Points, in no order, along strands that fork and pass close to each other.
Points whose rows are less than 25.5 apart are linked; no others are.
Z803: [-13   2   5  15  32 -27 -25   5  12  -6]
Z961: [-17   5   9  20  35 -32 -32   4  19   0]
Z915: [  1  -1 -26  -1 -39  30  34   8 -14  15]
Z11: [ 37  -2   7  -7   3 -11   9 -21  -3 -18]
Z232: [  5  -7 -20   7 -43  15  31  22 -10  37]
Z100: [ -8  -4   9 -10  34 -26  -9  -3  21 -13]
Z209: [ 15  19  36 -19   7  -2 -26 -26  28   1]
Z85: [ 43  -5   3  -4  -3  -5  11 -22 -14 -19]
Z832: [ -6  11  14  19  30 -27 -37  -3  26   8]
Z439: [ 33  23  29  11  -1  -2 -29 -28  19  11]
Z353: [  0  15  23  13  27 -24 -35  -9  32   9]
Z374: [  0  -8 -11 -10   2  11  16  -2 -22 -22]
Z487: [-46  -4 -14 -11  18  10   4  15  -4 -15]
Z109: [ 26  15  35 -21  -1   0 -19 -30  23   1]
Z983: [ 37  17  23  17  -3  -6 -23 -26  13  10]
Z335: [ -4  -5  14 -27  30 -24  -7  -7  29 -13]
Z495: [ 21  -7  -7   3  -7   6  10 -11 -29 -18]
Z123: [ 36  -8  -7  -2  -7   4  17 -17 -28 -22]
Z322: [-18 -15  -5 -29  34 -11  10   1   1 -27]
Z598: [-27  -1 -15  10 -24  16   3  28  -5  20]
Z384: [ 17  -6  -7  13  -3   0   0  -6 -27 -13]
Z138: [ 37  14  29 -16  -3  -3 -11 -32  19  -4]
Z27: [-29  -8  -4  21 -28   4  -1  40  -1  40]
Z84: [ 48   7  13  14  -6 -10  -8 -25   2  -2]
Z956: [ 47  14  21  20  -7 -10 -17 -26   6   9]
Z965: [-24  -4 -13  -2   2  12   5  10 -13 -13]
Z315: [ -7 -13 -10  15 -35   4  27  34   0  50]
Z340: [  9  -5  -7  19  -3  -1  -8  -2 -25  -8]
Z26: [-25  -3 -11  16 -10   8 -10  19 -16   4]
Z881: [ -2  -5  -7  20 -12   4  -9   7 -29   0]
Z496: [-43   0 -26  -8  -6  18  18  23   8   8]
Z626: [-47  -1 -20 -10   7  16  11  21   4  -5]
Z761: [  8  -9  -8 -13  11   0  16 -10 -17 -26]
Z825: [-34  -8 -10 -11  33  -8   0   9   0 -21]
Z950: [ -8  -1 -20  -6 -20  27  23   7 -20  -5]
Z106: [-12  -5 -10  14  -5   7  -7  11 -23  -5]
Z433: [-32  -4 -14  -4  12   8   4  10  -9 -16]
Z533: [  1 -14   2 -27  28 -15   9  -6   3 -24]
Z616: [-27  -1 -23   2 -21  20  15  24  -2  18]
Z82: [-19 -11  -6 -20  29  -7   7   5  -5 -25]
Z120: [ 44   9  22  -4  -5  -8  -6 -25  11  -5]
Z207: [  3 -11 -11  15 -45   8  31  31 -10  46]
Z416: [ 33   1  15 -10   4 -12   2 -23  11 -13]
Z560: [  7  -3 -19   5 -45  26  29  14 -17  24]
Z64: [ -9   2 -25 -12 -27  30  36   4 -10   7]
Z631: [-31  -4  -5  22 -25   9  -8  31 -11  25]
Z883: [-33   1 -25  -7 -13  22  19  19  -1   6]
Z951: [  8  19  28   5  16 -14 -35 -15  33   8]
Z24: [ 13  25  36   7  10  -4 -38 -23  28  14]
Z638: [-18 -12  -9  18 -32   3  14  38   0  45]
Z265: [ -3 -10   4 -30  30 -20   3  -6  15 -19]
Z145: [-14  -3   2   4  32 -23 -15   2   9 -14]
Z423: [ 25  25  34   6   4   1 -34 -27  23  13]
Z862: [  8 -12  -2 -24  22 -10  14  -9  -5 -24]
Z703: [ -3  -4 -17  -4 -10  21  17   0 -24 -14]

Follow the links from the first point to the second, and from the first to the third. Name the last point that the two ways share.
Z335 / Z374 / Z82 | Z533
Z956 / Z123 / Z109 | Z120
Z209 / Z123 / Z983 | Z120
Z374 / Z100 / Z82 | Z533

A fork is a point with three links, a tip a point with one. Leave the first point through the second and follow the links. Name the first fork or tip that comes.
Z423 / Z439 | Z120
Z961 / Z803 | Z533
Z496 / Z626 | Z965
Z123 / Z495 | Z26

Name the points in between on the shortest way along the links from the first point to the second, in order.
Z533 / Z374 | Z862 > Z761
Z560 / Z638 | Z232 > Z207 > Z315
Z439 / Z832 | Z423 > Z24 > Z951 > Z353
Z825 / Z335 | Z82 > Z322 > Z533 > Z265
Z85 / Z138 | Z11 > Z416 > Z120
